A landscape with many valleys, sampled at points; each row gives a point and its height.
A ball rolls from a point to the lowest of its 2 nearest points, and stops where none of them is lower. Distance is the straight distance between rows; heights are no part of it.
fabef (h 404): [-118,299,-69,-27,-29,-33,-178,162,-295,-30,164,147,11,-191,41,24,60,-4,-199,-13,-69,-118,-80,-132,-257,390,23,6,312,106,21,-83,5,362,128,-338,29,-188,-5,155,55]
buri (h 336): [-74,-245,-27,-35,-7,-157,117,-189,-32,67,-167,-115,111,109,-58,-37,-8,177,-12,69,116,67,156,121,104,-153,277,108,-131,-3,97,86,-150,-98,249,63,-188,49,-93,-141,-55]
mina (h 798): [297,-149,-7,-75,41,-122,132,-239,154,22,-83,72,206,-8,25,-46,167,44,32,67,78,-24,-214,-101,485,-191,447,75,-162,-30,92,-102,-5,-213,-163,26,-121,-314,11,-339,77]
kor (h 643): [202,-175,-107,-160,140,-4,233,35,-61,42,189,-2,-280,-19,-43,-57,-330,-168,109,-136,-198,-62,-434,-80,156,274,-252,-215,160,143,-26,35,-207,244,-15,195,290,76,-19,81,-264]
gufub (h 644): [-44,-77,-20,182,-71,-226,-150,-185,23,-173,11,-26,-98,43,1,236,-20,10,75,108,-148,-86,79,-59,51,-52,214,-346,-212,-160,-20,-195,49,-147,-199,189,213,40,28,174,174]
digar (h 578): [47,220,-178,-47,-188,90,-201,297,44,-199,357,139,-283,-55,-186,127,43,-288,21,69,-300,133,-284,-58,89,64,263,-212,56,69,-115,-141,117,-200,11,-118,22,-105,105,-104,285]
domo (h 660): [-204,-39,-173,131,-46,-128,-70,-84,-145,-102,-87,-64,-116,25,-178,234,-180,-51,54,-20,-142,-53,110,-102,-103,171,137,-292,-39,-11,119,-54,-36,13,59,73,169,131,-10,259,183]
kav (h 482): [90,-72,292,92,-4,-143,-230,-112,70,-158,-46,-100,121,97,176,-65,-13,139,99,83,74,-89,113,-26,126,-246,251,-9,-264,-338,-176,0,246,-17,-169,40,212,-30,-74,-117,-308]
dipa (h 617): [220,-223,132,-58,-47,51,455,-85,-35,81,-12,2,10,-179,-256,-57,181,203,12,-59,160,85,-95,144,39,-98,-159,-38,61,79,79,83,50,-39,-287,51,-129,67,-66,-81,-17]
lanul (h 459): [-103,54,-104,-35,-108,-88,-52,-201,-82,-296,87,118,26,-36,-500,181,69,-182,-80,133,-62,88,-54,-249,-78,71,441,0,53,-87,0,-105,139,162,72,-44,118,-111,30,-87,28]
Zunuv (h 517): [-126,-86,121,-113,126,-10,208,-205,56,159,53,146,-12,-173,155,-59,196,-12,-210,123,194,127,-18,197,-8,-296,62,108,-118,144,107,192,-74,-97,-84,-218,-226,-165,215,27,187]
kisu (h 657): [13,-1,-5,-19,-38,-64,-182,142,-244,-1,127,-100,-47,188,200,88,26,-38,-33,-69,-187,-77,26,-35,66,93,-138,107,127,128,114,9,-283,111,247,114,-64,-126,-46,-244,39]
fosaf (h 491): [0,58,105,157,116,55,-22,-35,441,3,-87,41,9,255,268,8,-321,-35,257,252,-64,-96,212,53,141,-178,309,98,-166,-527,-223,-176,103,-206,-106,172,-71,-71,-58,-202,-46]
Dorif (h 535): [68,-55,223,104,-158,72,-63,197,-195,2,-271,-284,91,79,105,97,66,207,150,-235,48,-115,239,-29,43,26,-172,19,276,-83,-7,-49,93,-37,-7,271,-46,171,-82,-119,-153]
bug (h 738): [-90,-19,158,69,-8,131,-130,10,150,190,-314,18,149,-13,266,-41,-47,4,29,-77,-11,-39,355,34,-300,11,-204,211,263,-142,116,99,-28,63,218,61,-84,131,-119,-197,-129]
nez (h 513): [257,-169,-114,-40,149,88,276,103,-109,-119,184,254,-117,-236,-22,91,69,-98,70,-78,-132,129,-376,-34,45,336,32,-138,11,212,188,-149,9,10,100,106,60,-45,-126,-240,197]
zon (h 692): [-414,196,140,-42,-90,102,-215,103,199,219,17,-149,198,-51,410,-151,6,8,-92,-30,-74,35,271,250,-171,-163,-353,40,144,17,-119,254,-98,41,37,-124,-198,111,159,218,93]
Ril (h 620): [76,-84,-149,-98,193,17,214,211,-239,-108,286,7,-212,-44,-117,108,-201,-101,7,-95,-170,-53,-409,-176,-40,514,-250,-10,264,156,-27,-140,-98,329,88,123,227,134,42,166,-50]
panep (h 470): [-78,86,-122,-77,27,-143,-155,-7,-67,91,188,46,0,-249,105,-51,188,-6,-167,-24,34,97,-119,100,63,30,-68,-80,-266,304,62,53,-63,-28,-83,-287,-19,-155,98,195,172]
Fesuz (h 686): [133,-211,-33,68,29,6,34,-97,11,-35,-213,-72,-179,445,-270,98,-235,-143,59,122,-296,-120,105,-110,69,-126,198,-9,75,-292,-55,-104,-161,51,223,339,95,133,-198,-213,-240]
nilog (h 577): [54,-52,23,-27,-200,-86,-76,-163,153,-46,101,86,2,-307,-216,119,247,-159,-120,121,15,207,-29,137,135,-236,248,-242,-258,-6,-63,-34,169,-235,-357,-17,-4,-184,-8,-42,226]
toz (h 737): [-41,-134,80,-26,-32,2,78,-212,373,244,-93,-77,-36,-149,228,30,-146,59,189,-31,131,-42,188,330,55,-377,7,-156,-130,-52,-150,70,60,-286,-71,136,-50,39,92,69,-69]
Nav (h 619): [-13,103,58,-141,155,118,190,184,-161,26,74,171,-4,274,155,-253,83,229,-23,41,196,-58,-196,127,108,-72,-172,250,64,62,57,-40,-169,-2,-56,-35,-123,-34,214,-72,47]
nimi (h 543): [50,65,26,-53,-125,44,146,1,-45,24,164,52,-126,-202,-148,163,61,-157,-65,5,-134,96,-121,-15,-106,78,-94,-51,267,158,72,41,-132,91,-209,-1,-23,-60,24,48,107]
Moza (h 712): [-16,73,221,-32,-27,256,34,219,141,139,-318,101,70,262,79,-26,-66,-231,-58,15,-60,36,223,-18,-265,-20,-470,220,441,-42,32,194,-137,12,252,107,19,188,43,-143,-98]
Razog (h 779): [-201,217,-73,-38,1,-41,-30,-8,82,29,-99,157,27,-1,113,-77,-187,-73,-36,27,70,9,87,-103,-302,313,-103,74,176,-55,89,18,-81,266,148,-42,126,122,23,146,-154]
Fano (h 384): [-195,186,64,5,-45,92,-412,112,-13,-165,-170,-98,193,38,-139,-71,28,-212,-60,97,-136,163,346,-207,-440,7,34,-8,-80,-240,-64,146,143,55,89,-202,123,108,1,66,-52]
Lar (h 658): [64,16,-159,118,5,-78,-279,126,159,57,211,-220,4,-432,53,121,46,50,96,-148,-73,-83,-57,101,-7,189,10,-288,-257,-36,-187,-185,358,91,-303,-55,190,26,-13,275,47]
ladu (h 600): [-8,20,-79,-5,71,37,20,242,-161,-72,262,-143,-98,-55,41,31,-89,33,224,-122,-168,-58,-207,-31,163,396,-100,-64,114,119,67,-171,61,200,46,40,65,-34,-155,-6,-10]
Delor (h 402): [-108,158,105,130,63,-86,-51,154,-264,-93,-214,-67,41,289,104,-150,37,368,-20,-119,296,-211,54,-38,-83,47,-69,48,17,-34,53,-9,95,-61,-110,-7,91,107,104,152,-38]
Mak (h 637): [146,-138,176,15,-36,-25,259,63,-274,72,20,-103,63,-150,-164,29,203,193,-57,-130,155,-3,162,173,-149,-180,-346,74,214,120,-27,31,-70,-11,-147,123,-151,149,98,7,57]
gasu (h 671): [-255,226,89,-103,-62,149,-285,293,206,66,89,-99,38,199,73,-113,-79,-130,-50,23,-123,177,138,48,-157,23,-464,2,45,17,-147,167,-140,77,64,-175,-128,73,208,255,107]
noto (h 562): [-14,-121,-7,227,102,-34,-133,-160,261,148,-318,-136,187,265,32,52,-136,48,-62,244,-63,-214,443,-91,70,-128,556,296,-130,-279,-161,-71,127,135,225,31,-24,-45,-275,-35,-263]
kito (h 531): [229,-95,-133,-39,57,174,213,44,155,133,25,93,28,-290,-46,-6,159,10,128,-170,96,139,-229,109,147,314,-55,-104,-14,250,222,2,67,-51,54,-2,-25,-35,-276,-87,116]
Zeli (h 706): [216,-277,7,37,56,-53,93,-197,217,44,-194,123,-110,314,127,58,-273,-23,244,165,-177,-144,-21,-52,246,-82,296,71,-84,-346,-29,-274,-12,-97,167,436,7,123,-256,-366,-251]
deva (h 542): [-17,63,57,-6,131,94,-55,128,195,54,185,86,-156,-157,295,-49,-121,20,178,-34,-61,-15,1,112,142,-37,-104,-9,-88,-188,-74,-132,93,-123,-195,43,-88,-224,82,-98,8]
Biv (h 678): [-95,32,-86,-26,55,121,-13,250,-51,74,197,55,-171,124,304,30,-145,-148,-53,-78,-258,103,-108,74,39,221,-408,69,147,277,44,57,-348,62,150,26,-71,-13,74,2,108]
fakat (h 685): [11,6,190,-34,-37,300,47,104,71,144,-102,-42,13,129,-24,104,86,-114,86,-80,-11,-14,68,156,-76,-333,-438,115,268,94,-87,206,-278,-106,202,204,-65,97,210,-175,20]
Buv (h 571): [-70,147,-190,-124,-315,52,-408,237,-151,-31,136,-162,41,-144,-94,-59,47,-170,-204,-165,-205,135,102,-50,-245,128,-347,-54,29,223,-84,143,-171,248,232,-251,-94,19,-96,236,19]
Kimo (h 539): [-152,7,26,-32,-14,-58,-59,-55,93,56,240,49,29,-245,247,0,128,15,-50,152,159,74,68,283,179,-387,198,2,-257,13,-117,177,69,-345,-215,-265,-221,-261,193,-18,272]
nupip (h 558): [-1,-40,-91,-63,-115,60,-38,-135,179,93,91,108,-106,-122,-37,72,56,-258,-67,158,28,166,-29,141,245,-337,318,-120,-162,98,-9,100,-150,-440,-160,-16,-255,-309,152,-60,247]
Noz (h 493): [-118,43,46,-76,106,-117,46,-63,-107,38,29,194,11,-136,279,-87,166,102,-356,78,211,155,63,135,-243,-58,-268,102,-232,208,8,153,0,-2,-53,-258,-93,6,96,233,202]
vogo (h 373): [-196,229,-191,-20,-116,-131,-210,172,-357,-238,90,-31,22,-233,-134,65,103,51,-183,-71,-100,62,46,-225,-435,414,37,-108,49,-27,-67,-90,208,127,61,-272,-4,71,54,277,197]
Rig (h 369): [84,-276,42,124,103,-137,194,-228,-121,12,-281,-118,201,117,63,-111,-4,423,-202,28,241,-53,203,69,-49,-245,337,297,-160,-117,130,26,211,-110,299,51,-180,118,-149,-209,-158]
rizo (h 697): [268,-171,-114,-167,169,17,298,141,-267,17,158,79,-73,53,-68,-55,58,-19,-27,-105,-7,72,-257,-3,74,95,-385,82,-9,272,99,76,-374,25,154,-22,-70,51,7,-26,35]
tozas (h 670): [173,-48,-162,-88,55,43,185,122,62,247,-6,25,-174,-96,19,-126,-103,110,76,-295,54,-171,-352,38,67,289,-300,-196,-25,167,-79,-65,-61,201,-115,51,254,82,-27,275,-308]
Movo (h 653): [-79,247,-102,-83,6,243,-306,305,69,-80,136,24,-74,159,-83,-114,25,-94,94,-24,-34,142,-116,-18,10,114,-228,-128,-129,22,-80,115,-3,-88,22,-219,87,5,153,169,28]
goziz (h 640): [-58,153,-161,72,19,-21,-349,160,126,72,67,-110,64,-261,259,-10,-4,-93,36,-139,-85,-53,-10,5,-140,341,-221,-176,-215,80,-56,-66,186,186,-58,-124,162,-4,49,315,8]
Laz (h 375): [-72,-124,18,7,171,-66,-32,-141,135,98,-179,109,77,274,253,-51,-188,110,28,97,-3,-11,234,170,-124,-160,108,145,-158,-91,71,2,-138,-167,338,58,-102,137,-111,-145,-53]
lipe (h 450): [160,58,147,163,-123,-241,-174,-214,148,-172,-99,66,180,-63,93,50,8,-20,213,137,-26,-179,-1,-97,158,62,232,-160,-110,-320,-109,-219,457,-11,-258,110,191,-101,-189,-142,-177]
nedak (h 519): [-149,63,75,-12,-102,-122,-135,77,-276,31,44,-51,95,-124,184,-80,188,78,-267,-37,-6,57,303,57,-167,-51,-123,167,-12,125,-17,132,-128,98,78,-187,-223,-35,-24,68,96]
miba (h 758): [-79,-132,234,-30,-13,66,220,-278,343,292,-190,-5,-37,29,146,35,-227,18,177,24,-22,-95,36,185,138,-433,119,73,104,-116,-247,-11,-91,-211,-83,239,-153,-73,103,-199,-111]
Tevuz (h 596): [189,-155,118,-51,-214,162,116,-29,77,55,188,-115,-99,-280,-284,83,288,-27,-15,-23,-23,89,-46,196,142,-222,-67,-222,-33,108,20,49,84,-153,-303,75,-185,4,-16,-18,172]
Dalin (h 627): [134,-130,-76,120,28,-11,-132,-199,116,-150,-204,92,-64,283,-219,134,-34,-57,11,145,-58,-72,-24,-55,144,-242,338,-198,-158,-119,28,-204,-68,-238,-63,218,269,12,39,-65,-9]
Gos (h 760): [-158,108,-64,10,-7,-96,-78,-65,23,110,-471,151,40,218,211,-119,-288,-55,-22,-6,2,-88,298,-159,-439,158,-91,132,205,-208,22,112,-72,111,319,67,40,231,-170,67,-231]
sakap (h 434): [-90,34,429,125,234,-32,43,-89,44,-63,-221,-34,100,149,382,-169,116,228,-48,122,237,-134,190,143,-199,-273,-3,249,-33,-191,-124,149,265,-6,-45,-86,56,92,177,-62,-36]
bizaz (h 679): [-19,105,105,65,-147,-31,-6,41,93,74,231,-141,64,-390,-177,60,196,42,33,-135,98,-119,-190,5,47,156,52,-283,35,3,-111,-161,405,224,-419,-194,99,-140,-113,326,47]
vom (h 512): [81,-65,107,-78,97,-30,38,-35,105,-77,67,39,-71,92,193,-85,-150,183,171,50,54,-61,25,70,46,-134,115,22,-157,-259,-35,-153,63,2,-117,37,9,-48,-35,-270,-299]
zuke (h 405): [-163,349,124,-35,-218,24,-151,389,-253,3,184,-163,43,-74,-37,-174,227,133,-137,-98,92,-109,9,-55,-96,129,-83,24,242,-28,-17,40,130,219,-190,-298,-122,-110,76,276,145]
rugod (h 546): [-24,-46,-116,14,-192,-92,-140,-44,-193,122,128,-145,97,-330,-38,79,113,-75,-271,-162,-127,81,143,-18,-245,75,-199,0,93,227,77,158,-217,171,116,-152,-150,-6,-229,133,88]
vogu (h 621): [-56,52,-294,-17,179,52,-223,127,-77,-19,188,71,3,-128,87,91,-116,-114,58,-216,-115,-133,-293,-67,-35,504,-49,-209,-151,167,1,-164,39,232,187,-83,293,-81,5,183,-15]
noli (h 563): [2,59,-127,3,39,112,-86,191,8,-23,215,176,-215,-8,62,113,32,-75,68,41,-161,49,-153,-2,43,68,29,-200,-114,26,17,-133,41,-209,-205,33,-40,-147,153,-40,256]
nidak (h 424): [-234,125,162,194,-13,-49,-387,22,169,-94,-253,-182,217,94,154,-91,-58,-159,-16,132,65,-9,421,-25,-228,-143,242,59,-119,-312,-142,277,340,-38,59,-162,69,64,-40,-12,-58]
nefu (h 559): [101,-167,86,221,-194,90,-62,91,-89,-109,-141,-208,68,131,-108,205,161,34,162,-104,10,24,88,-22,286,-92,26,13,151,-7,54,-59,-15,-208,71,327,-4,63,-199,-269,8]
Sis (h 689): [116,47,-137,-85,124,211,84,65,191,63,121,118,-170,-122,-50,-31,9,-89,-10,-184,45,55,-286,-26,-94,176,-403,-140,-168,138,-100,-49,44,41,-151,-60,219,115,117,288,-55]
bosa (h 707): [187,-288,-88,-82,146,-219,371,154,-345,62,199,-156,8,-104,-152,89,93,162,-152,-108,-23,93,-296,-1,136,112,-69,30,23,222,218,9,-198,8,-98,-25,-152,49,9,38,210]
vafa (h 601): [-41,-42,193,-29,228,191,97,34,-64,24,-3,90,-12,203,67,-38,133,154,8,29,171,-137,-28,168,193,-438,19,376,68,76,-65,-9,-211,-98,166,17,-237,-39,363,-267,67]
keto (h 415): [159,-101,-159,-82,236,39,119,-143,129,15,-112,242,-115,146,114,-86,-166,33,80,13,22,61,-115,87,-58,-36,-68,64,-195,16,172,85,-124,-112,132,67,21,105,-50,-122,-50]
vozem (h 659): [69,-24,2,-41,-35,55,-20,-9,21,-113,-133,-50,-101,211,-366,38,-250,-201,161,36,-250,83,16,-164,-122,91,-95,-136,170,-143,-15,78,-78,106,162,212,257,269,-132,-65,-252]
fara (h 473): [-70,-220,1,-16,170,-50,367,54,-144,-38,-23,-45,-107,238,-103,-82,-192,287,46,32,100,39,18,144,-44,-218,-170,39,-61,-76,35,35,-64,-73,67,161,-96,327,139,77,-38]
zemok (h 370): [-21,-239,22,-54,1,-321,133,-220,36,-27,58,-85,179,-78,103,-82,-12,183,120,124,167,117,67,82,245,-147,309,-42,-363,-62,68,-7,145,-117,-62,-47,-79,2,-79,31,-49]
Gubez (h 480): [46,-150,-191,-83,57,-144,119,-157,-262,-315,161,126,1,-134,-495,271,39,-195,-66,2,-108,-1,-274,-182,-106,239,236,-224,142,122,58,-149,12,80,140,1,184,2,101,73,197]
milek (h 716): [83,-206,-67,-176,226,-77,314,82,-160,206,197,-59,25,-142,138,-175,84,340,7,-142,117,-24,-334,155,204,47,-67,-17,-172,211,109,-17,-191,0,-236,-149,-174,-50,98,98,107]
mame (h 616): [43,76,-84,71,27,130,-62,-47,-34,-21,-238,155,50,244,-302,-16,53,-145,-161,56,56,0,67,-259,-81,40,123,314,187,19,112,117,-90,177,249,-51,146,-48,-18,-111,-234]
Fovud (h 715): [-315,87,195,-19,-35,-7,-15,-77,391,186,-23,-146,3,-92,375,-82,-128,51,68,48,138,5,218,242,-93,-238,-95,-44,-106,-90,-129,187,84,-74,-139,-92,-40,30,113,237,75]
molug (h 648): [277,-122,-83,-32,91,-103,180,-10,-458,-238,-9,1,49,168,-337,32,49,105,-48,-87,109,-67,-31,-210,-7,31,52,41,42,-67,198,-85,-5,63,-19,131,100,145,-87,-162,-49]
sov (h 789): [285,-275,-43,-40,100,31,168,-333,251,136,-111,147,21,81,67,-103,-206,-34,180,-96,29,-61,-296,-80,629,-248,336,9,-163,-130,-34,-21,-185,-523,-148,153,-127,-260,10,-385,-73]
Zoru (h 403): [99,-183,323,191,244,-193,161,-218,-100,-122,-342,-66,128,123,344,-196,52,452,-53,-15,289,-243,106,154,-114,-440,167,220,-87,-141,-84,49,319,-139,132,75,58,236,10,-205,-239]
vulu (h 592): [108,-16,-137,60,-79,93,74,185,-110,-187,265,-64,-372,-50,-176,84,-5,-336,49,44,-352,118,-344,-132,253,81,159,-293,165,247,-70,-40,-117,-101,43,109,168,-95,-33,-199,218]
beku (h 639): [-65,50,-60,-12,48,217,-134,123,-82,-56,-36,75,-44,263,-44,47,-39,-120,-2,5,-72,159,126,-104,-87,-36,-127,236,18,144,45,117,-227,18,341,24,34,14,-17,-190,-21]
ral (h 465): [-231,21,162,219,96,-71,204,-157,97,-15,-170,29,20,94,197,-34,129,225,-81,228,128,-87,224,13,-92,-97,192,308,119,-128,43,-58,198,18,-150,-7,-131,2,43,-71,50]
suf (h 428): [-38,49,22,54,-91,-79,20,-317,220,-63,-33,119,57,-100,-318,92,34,-124,-14,245,124,115,-21,-97,129,-154,402,11,-47,-173,42,-62,142,68,-90,-45,76,-132,-93,45,-149]
ruged (h 635): [-73,319,67,-200,53,280,-126,287,-22,-28,6,88,-4,390,-12,-352,7,23,52,21,129,113,-96,-40,61,-21,-283,172,46,-30,-123,31,-127,0,-57,-64,64,-34,283,-7,-108]
vuto (h 576): [97,-31,-9,-19,-23,-154,-40,-100,-43,-68,124,-65,-19,-205,54,99,-186,6,250,-47,-139,-154,-146,-64,116,269,53,-212,-37,-45,32,-158,78,191,-54,86,209,-80,-88,62,-244]
Mapi (h 708): [118,-39,-194,-84,212,156,251,-44,148,155,70,163,-259,185,124,-72,-125,-24,-69,-204,-21,109,-285,36,97,25,-490,-43,-188,207,-70,-7,-265,-203,26,54,72,179,239,201,-5]
susu (h 421): [-31,133,78,223,-39,22,-94,-59,249,-143,-211,25,113,207,-69,64,-18,-10,194,209,96,-150,108,-198,106,68,415,54,31,-349,-2,-266,366,-30,-195,83,169,-22,-78,-76,-159]
pem (h 591): [-83,0,-138,152,158,-9,-90,-102,24,-86,-360,-63,52,329,-153,-97,-141,51,-117,163,62,-66,283,-229,-86,42,380,269,15,-209,29,-27,68,141,248,-5,88,83,-77,26,-231]
mide (h 696): [-47,-50,-84,-78,92,66,183,100,144,228,8,140,-101,22,318,-65,-115,67,-129,-92,-22,150,-165,160,-20,160,-523,53,4,184,35,61,-230,82,95,-67,-79,166,120,282,37]
niru (h 662): [236,-52,188,-95,6,142,350,82,-125,112,-72,77,-5,48,-53,34,158,-2,-19,-116,244,-11,-10,42,-76,-215,-441,278,275,196,31,209,-243,19,65,223,-66,153,82,-117,-54]
mude (h 395): [-121,96,-121,74,-15,60,-213,154,-318,-173,-33,-70,78,-130,-178,-101,175,105,-143,-119,138,87,108,-99,-334,229,-153,-1,-224,77,16,48,228,40,-6,-267,56,197,-38,269,110]
zoli (h 694): [46,90,40,-97,-169,65,-75,-44,19,-88,150,-24,4,-436,-384,25,238,-58,29,-20,3,142,-62,34,-168,72,-33,-241,-106,-9,-96,83,338,203,-253,-173,116,-107,-123,160,-115]
ragim (h 397): [19,-170,-55,-19,-21,-209,74,-423,233,-108,-37,130,151,22,-148,103,-79,-46,159,265,70,109,-55,-49,324,-178,532,-39,-420,-302,-37,-185,206,-102,-120,11,-24,-28,-153,-37,-103]
zolo (h 547): [28,-32,-85,-59,-256,-90,14,-86,54,-7,212,-184,43,-305,-95,219,-8,-114,209,-7,-197,61,-166,3,301,158,203,-198,35,150,44,-177,47,58,-141,-18,-52,-191,-174,-44,9]
nik (h 525): [46,-197,78,133,-27,-74,-21,-220,489,181,-154,-120,103,170,90,105,-253,-46,143,262,-53,-91,318,72,145,-369,337,121,-171,-394,-243,-124,25,-88,105,145,-104,-45,-239,-105,-239]
saz (h 636): [-33,343,146,-63,-65,231,-201,345,110,139,143,74,-29,-31,348,-146,181,-30,-53,-56,-14,21,60,179,-57,-154,-372,87,120,113,-110,59,-65,-38,-90,-114,-260,-181,300,-111,187]
mam (h 598): [-173,144,-191,-35,-198,104,-310,152,53,0,65,-163,-33,-173,-45,169,-142,-387,24,-129,-319,83,58,-86,-217,311,-253,-184,190,226,-13,157,-77,162,346,15,103,85,-176,219,64]
Bas (h 618): [6,328,35,-106,-89,262,-161,83,229,153,180,186,-120,-65,139,-141,105,-240,-36,-98,2,17,-151,65,29,-71,-214,7,52,196,-22,58,-123,-57,-125,-188,-86,-347,81,-57,41]
guki (h 492): [-203,30,7,54,-112,-138,48,-130,17,-12,32,36,10,19,-10,24,69,47,-207,213,30,7,197,-75,-109,38,275,198,216,-71,154,-32,-5,144,-24,-117,-128,-181,-8,-47,81]
gilov (h 661): [60,-16,-115,79,134,-237,135,-245,-471,-258,-124,64,202,-90,-299,-82,40,176,-153,-105,193,-134,-36,-258,-226,264,142,54,-21,-37,148,-104,223,151,71,-39,77,70,-58,93,-53]
zitut (h 504): [-111,-65,143,-5,-4,133,16,173,0,61,-57,-233,16,78,69,3,-56,298,193,-81,85,-20,192,202,-15,-100,-268,-11,47,-58,-118,7,-22,-113,53,171,-76,202,116,35,-114]
Diro (h 652): [-119,225,29,-124,-27,208,-175,335,4,143,202,26,83,-174,278,-247,378,144,-126,-135,152,87,-91,275,-29,-32,-376,135,-24,244,-132,81,-59,96,-15,-295,-361,-68,4,187,217]
femim (h 677): [-166,-53,-72,162,-43,-332,126,-345,-280,-102,-286,-92,127,-16,-90,-114,-92,100,-243,-20,196,-97,219,-174,-167,47,275,68,4,-90,91,83,37,120,98,-114,16,104,-142,184,-138]
masen (h 595): [38,294,-73,-124,-266,135,-272,257,134,83,328,-44,-75,-234,40,-87,173,-186,-117,-155,-97,66,-126,74,-32,79,-249,-107,123,374,-79,135,-119,224,61,-218,-74,-188,-54,68,83]
Fulo (h 580): [86,49,145,59,-14,168,-35,4,67,107,-110,-91,55,174,-39,62,165,62,110,20,162,-112,55,1,298,-242,130,159,72,44,12,-6,-44,-113,44,135,-78,-131,83,-253,-15]
Ter (h 609): [188,-115,-34,8,0,49,55,-105,-106,-198,42,11,-156,148,-287,125,56,-186,40,139,-201,101,-152,-132,239,-100,151,-171,14,56,19,-68,-205,-116,-29,296,153,-14,1,-199,88]
vamu (h 629): [-60,-19,-67,-37,-181,39,-174,-93,-60,-188,-36,-151,45,-156,-287,204,-119,-343,134,-60,-345,44,31,-195,-171,277,-11,-293,120,-11,-11,2,-4,136,251,104,224,73,-227,-31,-102]
zatu (h 419): [-197,315,73,115,-200,15,-258,125,-379,-84,-91,-136,153,-118,-121,-207,268,59,-259,-135,159,-5,231,-108,-284,119,-76,94,129,-9,-25,250,294,-13,-70,-321,-78,69,-36,168,104]
zit (h 682): [344,-174,-2,-88,194,-65,438,143,-287,-24,-100,156,-100,244,-38,-54,-81,97,-52,-142,160,-102,-106,-25,-95,75,-495,250,143,172,117,104,-203,30,169,245,91,283,14,14,20]
patu (h 676): [-127,-82,-124,134,-208,-260,9,-285,-87,-49,-165,-156,122,29,-82,131,-135,18,57,33,59,-79,97,-136,134,149,416,-136,10,-19,134,-6,24,23,44,16,34,-38,-170,172,-29]
Det (h 634): [365,-230,-11,-59,12,-143,430,-128,-172,-120,10,17,83,-76,-428,-8,73,46,100,-42,43,14,-286,-72,185,15,38,-92,65,50,210,-93,-39,11,-157,189,39,141,-132,-127,-69]
dip (h 389): [-132,260,74,142,-13,-14,-173,147,-48,-79,-203,-37,61,110,88,12,-19,197,98,22,107,-160,119,-237,-48,247,125,-68,123,-181,27,-92,306,-18,-212,40,132,9,26,58,2]
tezog (h 497): [84,-131,-296,-48,220,12,160,-56,-109,-120,225,172,-189,-268,-198,241,-45,-154,-39,15,-253,72,-411,-79,-74,314,19,-294,-13,220,51,-191,-101,8,46,26,158,-19,164,26,259]
Ziru (h 446): [86,32,-116,-52,66,-51,-144,-128,35,-35,-20,158,38,-52,34,-33,46,-32,-10,-6,107,14,-23,27,-8,-19,9,-139,-370,109,142,-33,59,-79,2,-116,177,-22,-13,2,35]
rurod (h 460): [-23,103,120,220,38,-7,-354,-9,346,-1,-168,-150,98,246,202,56,-128,-161,107,324,-26,-121,386,38,92,-228,338,94,-153,-388,-207,46,197,-132,-137,-83,63,-160,50,-67,55]
ludi (h 447): [41,-164,-157,-103,199,-147,266,-102,-193,-58,-78,121,-23,242,-47,-87,-246,183,-104,54,22,67,11,-75,-290,28,-166,112,-83,-123,168,16,-128,55,261,27,7,366,-34,-36,-120]
Mil (h 776): [42,-135,35,-37,-33,142,148,-297,342,259,-49,126,-64,-100,93,-43,-206,-169,154,-65,-10,0,-106,152,450,-445,156,106,23,-83,-183,15,-145,-347,-230,114,-258,-320,41,-297,-10]
Kuze (h 520): [-133,202,-21,0,-203,-81,-154,15,127,16,260,-18,28,-106,-49,115,-21,-163,37,122,-144,-8,0,-40,73,152,342,10,178,-12,81,-64,64,167,-30,-116,-85,-320,-118,-54,72]
redi (h 518): [7,-2,37,-128,-108,-92,199,-71,-91,81,154,75,-38,-110,-125,134,246,-16,-300,166,8,136,-10,24,-124,-120,74,115,147,173,201,106,-154,11,-104,-131,-275,-152,81,-107,289]
tokel (h 364): [-227,249,141,40,-204,-55,61,164,-201,16,26,-214,-61,127,-44,-96,-3,197,-31,-23,103,-149,112,-22,123,36,-81,12,224,-9,17,-14,-77,95,-193,12,20,15,122,224,-59]

For each start below, name the point where the ball stops.
patu: dip
Fovud: buri
Mapi: buri
mina: buri
mame: Fano
kito: buri
